Each row is a point on a tangle of strands that fork, close into loops and nearly touch. The rows are in no order.
In the rows, zero is written as 128.
Points whose rows are less than 115 apart are linked; no others are. Some points are linked to none.
fozo: [106 118 144 113 144 164 208 119 120 104  98  80  93 121 108 100 201 130
 178  70 117]
ziri: [115 113  68 178 131 133 144 136 133  99 150 120 145 123 146  68  94 122
  85 123 159]
Vebu: [124 106  86  82 129 104 124 157 132 149  94 136 116 106 148 148 159  67
 133 163 133]
muto: [168 110 124 102  83 150 134  89  98 119  87 155 110 101 106 151 176  92
 156 109 152]
livek: [125 194 144  80  89 134 104 108 147 144 122 156 137 141 125 217 110 167
 127 106 123]
lol: [ 93 163 124 120 103 120  63 143 117 127 150 162  92 140  97 151  97 133
 125 114 187]
Bif: [195 137 112  71 105 118 131 129 126 148 138 181 103 158 142 170  65 135
 127 192 128]
mal: [112 144 110  62  92 127 120 109 154 116  86 188 125  96 145 150 142 146
 150 100 150]
vimog: [ 60 126 165 168 142 135 128 177 138 161 174 103 120 113 156 126 142 152
 144 140  79]
kagug: [151  82 142  80 168  68 153 149 152 145 115 124 167 142 179 107 123 136
 139 179  92]
kofu: [190 189  78 132 154 154 130 155 172 136 114 169 135 154 103 166  86 201
 115 152 123]
Lorab: [ 37 125 165 157 101 155 110 127 116 132 173 128 136 124 108  85 136 109
  98 103 182]
mesoz: [164  99 118  74 103 111 120 135  90 118 111 171  93 138 131 158  86  92
 125 172 122]
liri: [127  96 127 159 129 133 124 107 105 111  97 103 128 116 139  93  96 118
  91 184 126]
nari: [112 108 103 115 146 107 130 100 169 191 134 145 151  89 187 109 118 140
 125 130 141]
fak: [173 133 106  96 145 130  98 115 118 202 143 161 101 141 137 159  65 134
 121 192 134]
dimur: [ 94 132 194 120 138  96  71 106 142 188 173 163 138 133 124 145  93 149
 138 113 171]
kobuk: [112 105 156 145 143 103  86 132 120 182 126 121 119 111 140 146 109 130
 130 158 116]
Romo: [147 204  69 156 165 155 113 140 181 140 124 148 111 163 113 165 139 183
 112 126 129]
rom: [133  80 129  43 174  94  95 121 137 154 101 157 128 123 153 124 120  96
 147 115 100]
Depa: [143 124  76  83 115 133 162 148 148  96  72 137 127 100 147 138 152  92
 119 166 128]
Mufab: [174 158 114 137 116 149 115 124 133 108 110 161 116  92  88 181  93 136
 127  86 142]
Zusu: [104 173 103  74  93 124 119 113 159 171 115 158 122 112 148 186 121 153
 122 130 159]
vug: [146 197  87 145 128 166 145 139 181  80 153 112 161 178 158 133 125 154
 108 150  82]
larar: [131 147 137 110 166  99 192 160 155 142 132 106 114 106 159 143 141 167
 172 123  78]
Lazal: [141 180  79 100 117 111  84 157 120 113 142 149  98 157 109 157  79 126
 122 142 145]
ribom: [159  60 157  82 132  93 151 149  74 109 109 109 158 169 110  69 149  90
 129 163 114]
zokas: [ 70  86 170 104 110 111 136 128 100 125 114 100 147 154 128  91 202 147
 174 111  98]
sarol: [147 118 135 180 209 106 137 153 159 123 141  84 147 156 141 112  76 148
  97 150  97]
nuz: [ 88 118 162 131 153 107 137 153 151 180 131 115 137 102 159 131 143 169
 152 146  74]
dilen: [189 152 109 139  93 154 153 119 103  79  88 109 131 136  91 159 108 113
  98 158 138]
tob: [155 170 109 157  96 155 149 144 118  80 123 115 184 123  86 129 142 146
 109 105  91]
Nes: [130 161  72 163 157 149  94 100 157 138 185 141  79 200 175 102 153 137
 121 149 151]
dap: [130  80 143 158 152 108 170 154 100 123 130  88 160 109 118  83 151 112
 121 119  95]
pove: [129 200 140 135 105 142  95 106 168 130 138 130 166 146 126 181 133 176
 130 104 109]
roda: [129 156 117 102  76 142 142 119 156  98 109 166 155  91 136 141 180 155
 167  95 126]
Lagib: [196 140 118 131 115 145 141 157 146 101 149 132 117 116 132 106 107  87
 121 200 157]
funi: [121 163 144 146 107 139  73 129 140 125 123 121 191 134 123 167 143 141
 112 135  65]
Zerit: [112 124 178 147 121  82 152 139 112 138 122  84 116 124 116 178 163 151
 171 106 121]
pem: [102 130 145 112  73 150 130  88 104 126  91 139 121  98  93 148 162  91
 115 103 189]
Tiz: [152  90 171 116 165  80 151 150  91  99  98 113 136 111  91 143 111 148
 147  80  89]
Sefo: [117  46 124  79 150 105 117 138 104 125  75 100 156 181 121  98 176  94
 164 139 108]
Pobut: [130 103 133 131 160 121  89 135 117 195 107 152 105 119 130 155  62 160
 109 179 118]
nat: [160 140  95  84 124 120 143 110 104  82 127 136 144  93 108  95 118  84
 113  83 141]
teni: [110 104 139 124 121 150 123 118  96 142 139 132 127  79 106  71 160  69
 122 100 142]
Vak: [138  98  99  56 129 139 120 100 121  88  90 160 133 111 119  78 150  94
 150  85 139]
Sirin: [100 147 191 133 156  86 105 133 137 184 152 127 138 145 116 164  95 205
 143 106 127]
nit: [134 194  87 160 143 170 111 122 182 164 141 142 105 115 130 160 131 145
 118 124 153]
poki: [ 88  49 184  85 148  93 101 133 123 162  82 179 116 131 118 179 118 140
 133  94 128]
lepob: [127 167  82 106 117 148 148 126 164 128 120 132 120 106 174 132 115 122
 116 183 116]
Pepav: [150 127 162 141 183  87 139 146 118 116 120  88 133 125 117 144  79 154
 127 118  79]
Denar: [108 136 123 141 172  99  73 125 142 135 159 138 130 140 131  91  66 155
 112 103 136]
nutu: [ 86 140 162 114 117 141 208 143  94 103 154  80 111 125 117 101 174 141
 154  65  99]
nare: [ 90 137 157 160 167 116 124 162 114 106 140  75 128 122  96 116 102 152
 113 104  82]
gadir: [ 46 114 177 157 133 141 121  96 165 165 180 110 151 135 195 136 127 125
 105 100 142]
momig: [ 64 110 177 172 140 113 113 155 101 133 113  92 136 112  79 131 118 138
  98 100 134]
Dopa: [ 83 155  83 129 111 134 125 141 162 129 181 145 132 107 160 114 120 110
 111  83 159]
pitid: [184 192  98 169 116 143 106 161 140 102 171 152 122 152  89 139 140 145
 158 132 128]
veb: [ 39  98 181 150 130 112 155 134 162 150 149 107 163 122 172 149 169 143
 132  85 132]
Pefu: [ 92 127 147 203 158 140 113 155 135 152 197  94 120 163 155 117 134 153
 141 122  96]
vig: [ 75  63 141 144  89 114 146 116  89 149 109 105 151 130 135  81 199 128
 140 131 137]
Masud: [118 129 124  94 134 118  98 143 134 170 123 148 103  79 128 169 146  69
 128 122 148]
nik: [121 139  92 192 155 143  82 114 158 189 136 131  89 139 141 147 124 134
 111 162 171]
vuto: [118 165 119 113  82 176 165 113  96 120  96 115 132  92  77 122 171  96
 101  91 142]
taze: [156  86 157 111 166  98 175 176 115  98  70 121 119 119 101 138 144 155
 170 129  85]
zaku: [186  80 119  69  79 118 154 144  86  86 105 168 118 152 113 109 125  94
 130 181 155]
papus: [135 159 101 129  91 184 151 123  98  99 162 113 119 121 129  66 135  82
 113 165 121]
niv: [ 70 133 112 194 122 183  99 110 119 134 162 103 101 150 108  99 140 103
  85 106 173]
Rufun: [147  88 140 204 146 159 159 145 103 121 188  85 147 157 143  61 125  99
 105 164 115]
tet: [ 71 119 174 112 126 105 151 124 107 106 160  80 150 138 150  97 155 137
 143  88  77]
sebo: [107 161 130 102 140 107 197 139 145 112 143 102  75 104 155 129 130 157
 168 100 118]
bip: [106  83 131  64 148 112 101  94 136 119 110 135 145 120 148  86 158  85
 151  87 129]
zase: [217 126 120  59 115 117 160 127 131  76  99 157 142 136 123 168 123  95
 137 122 105]
pafu: [ 74  87 213 114 142 116 127 136  91 125  97 118 142 110  73 115 157 123
 131  75 124]
kot: [173  80 139 130 113 138 110  84  98 135  93 166 100  77 122 134 125  90
 142 128 150]
pazo: [131 151 118 139 105 147 100  79 128 104 145 143 117  98 146  91 102 132
 133 127 147]
Rezi: [ 58  93 211 115 145  98 133 123 162 154  94 128 153 124 134 167 176 149
 159 106 141]
vade: [ 80 176 200 157 161 119 132 158 158 158 159 108 114 128 106 169 121 182
 148 100 126]
Mepap: [133  86 182 134 139  71 109 113 103 172 123 106 134 130 143 174 139 126
 154 129 106]
rop: [173 122 137 131 128 134  93  76 114 135 119 162 102  87 112 162  81 103
 122  90 159]
niz: [152  99 137 112 144 135 204 147 108  93  73  97 107 140  90  99 184 147
 190 119 104]
kov: [124 108 120 209 148 153 107 122 119 130 201 104 116 172 161  75 124 120
 126 146 116]
kiver: [188 167 116 159 110 142 131 139 141 101 108  99 158 160 112 192 132 130
 115 174 103]
gagef: [ 97 164 109 133  77 146 145 125 157 103 154 152 147  88 129 124 150 128
 130  67 176]
Gal: [139 129  99 185 114 141 107 113 130 158 143 115 104 101 140 143 140  91
 129 159 162]
vaguv: [176 182 119 169 157 139  73 146 150 104 154 129 157 195  95 150 162 151
 127 123  85]
Kuzu: [140  43 155 124 136 110 109 107  84 137  84 151 125 106 103 121 137 106
 140 105 130]
Mez: [124  61 150 106 117 114 101 110 124 193  99 205 101 100 131 172 106 148
 136 125 151]
gofuf: [107 174  76 167 116 184 133 107 126  90 130  95 113 137 101 109 123 114
  78 100 151]
zinen: [183  72 128  85  99 116 134 114  71 114 117 150 132 147 114  76 154  76
 155 163 146]
nogur: [159  96 125  69 166  69 118 120 130 143 119 140 150 128 168 119  82 109
 113 148 113]
Puz: [ 87 107 199 110 121  97 156 135 132 122  88 120 121 136 106 177 188 167
 188  92 148]
tetu: [157 121 124 148 191 116 118 116 158 181 152 111 149 148 164 107  74 153
 106 184 111]
senim: [199 186  91 125 117 133 128  84 166 124 142 138 138 163 161 143  92 160
 133 171 143]
firok: [103 174 122 165 133 127 181 154 127 102 168  80  79 132 131 135 118 166
 154  99 126]
loz: [179 140  97 158 137 131 117  79 159 150 148 132 126 145 176 109  86 141
 120 187 158]
mosaf: [153 153 101 149 129 159 113  98 100  90 101  98 104 133 100 121  89  97
  85 153 145]
Zevaz: [133  17 172 115 144 101 111 122  99 138  74 160 113 145 103 164 138 132
 159  88 105]
sasem: [156 141  71 135 135 127 153 140 137  85 127 130 146  93 122 101  95  99
  96 106 153]
leve: [180 134 151 104  93 160 130 107 106 104  84 144 140 104  86 184 175 105
 147  95  90]
lis: [141 120 115 178 145 146 129 139  90 114 157  77 125 181 102  59 112  86
  75 178 139]
Lon: [116 125  90 155  74 134 168 112  70 155 120 106 137 143 105  65 141  97
  77 137 165]
Surub: [140 137  90 178 131 145 107 100 153 128 184 132 110 174 187  80 108 136
 125 174 145]
nebik: [112 197  87 128  91 163 141 142 169  97 130 128 146 117 159 140 133 156
 122 147  89]
duvul: [184 181  81 154 134 148 131 171 161 101 161 143 112 141 117 120 116 118
 129 174 147]
Sibu: [155  91 138 118 120 129 148 143 125 100 119 119 135 115 151  74 116  90
 110 211 137]
gesaf: [ 61 106  95 144 122 126 131 153 132 122 169 122 145 109 170  88 117 115
 100  99 132]
bapid: [ 87  92 103 136  65 135 156 109  81 133 131 120 141 130 147  53 165 117
 117 144 144]
bopad: [179 155 103 117 115 148 133 154 140 129 104 189 117 107 101 198  83 169
 124 125 105]
dimu: [ 74 134 182 122 107 118  74 107 122 135 154 150 123 114 117 122 110 115
 125 111 180]
rada: [141 198  71 148 137 166 133 135 147  57 137  96 129 181 119 124 130 131
  87 130 113]

A piece is all that can be reached along the links. How many separate loops has the piece of each point below (a circle has one, a figure eight two, a Y none), and how many tips (points with one link)?
poki | loops 0, tips 4
Lon | loops 0, tips 8
pitid | loops 0, tips 5
nogur | loops 0, tips 2

A fork is a point with three links, a tip a point with one. Leave the first point through the second and follow the links. Name the first fork or tip that comes.
kot; rop | Gal
Tiz; taze | Lon
nik; nit | kot
ribom; zinen | kobuk
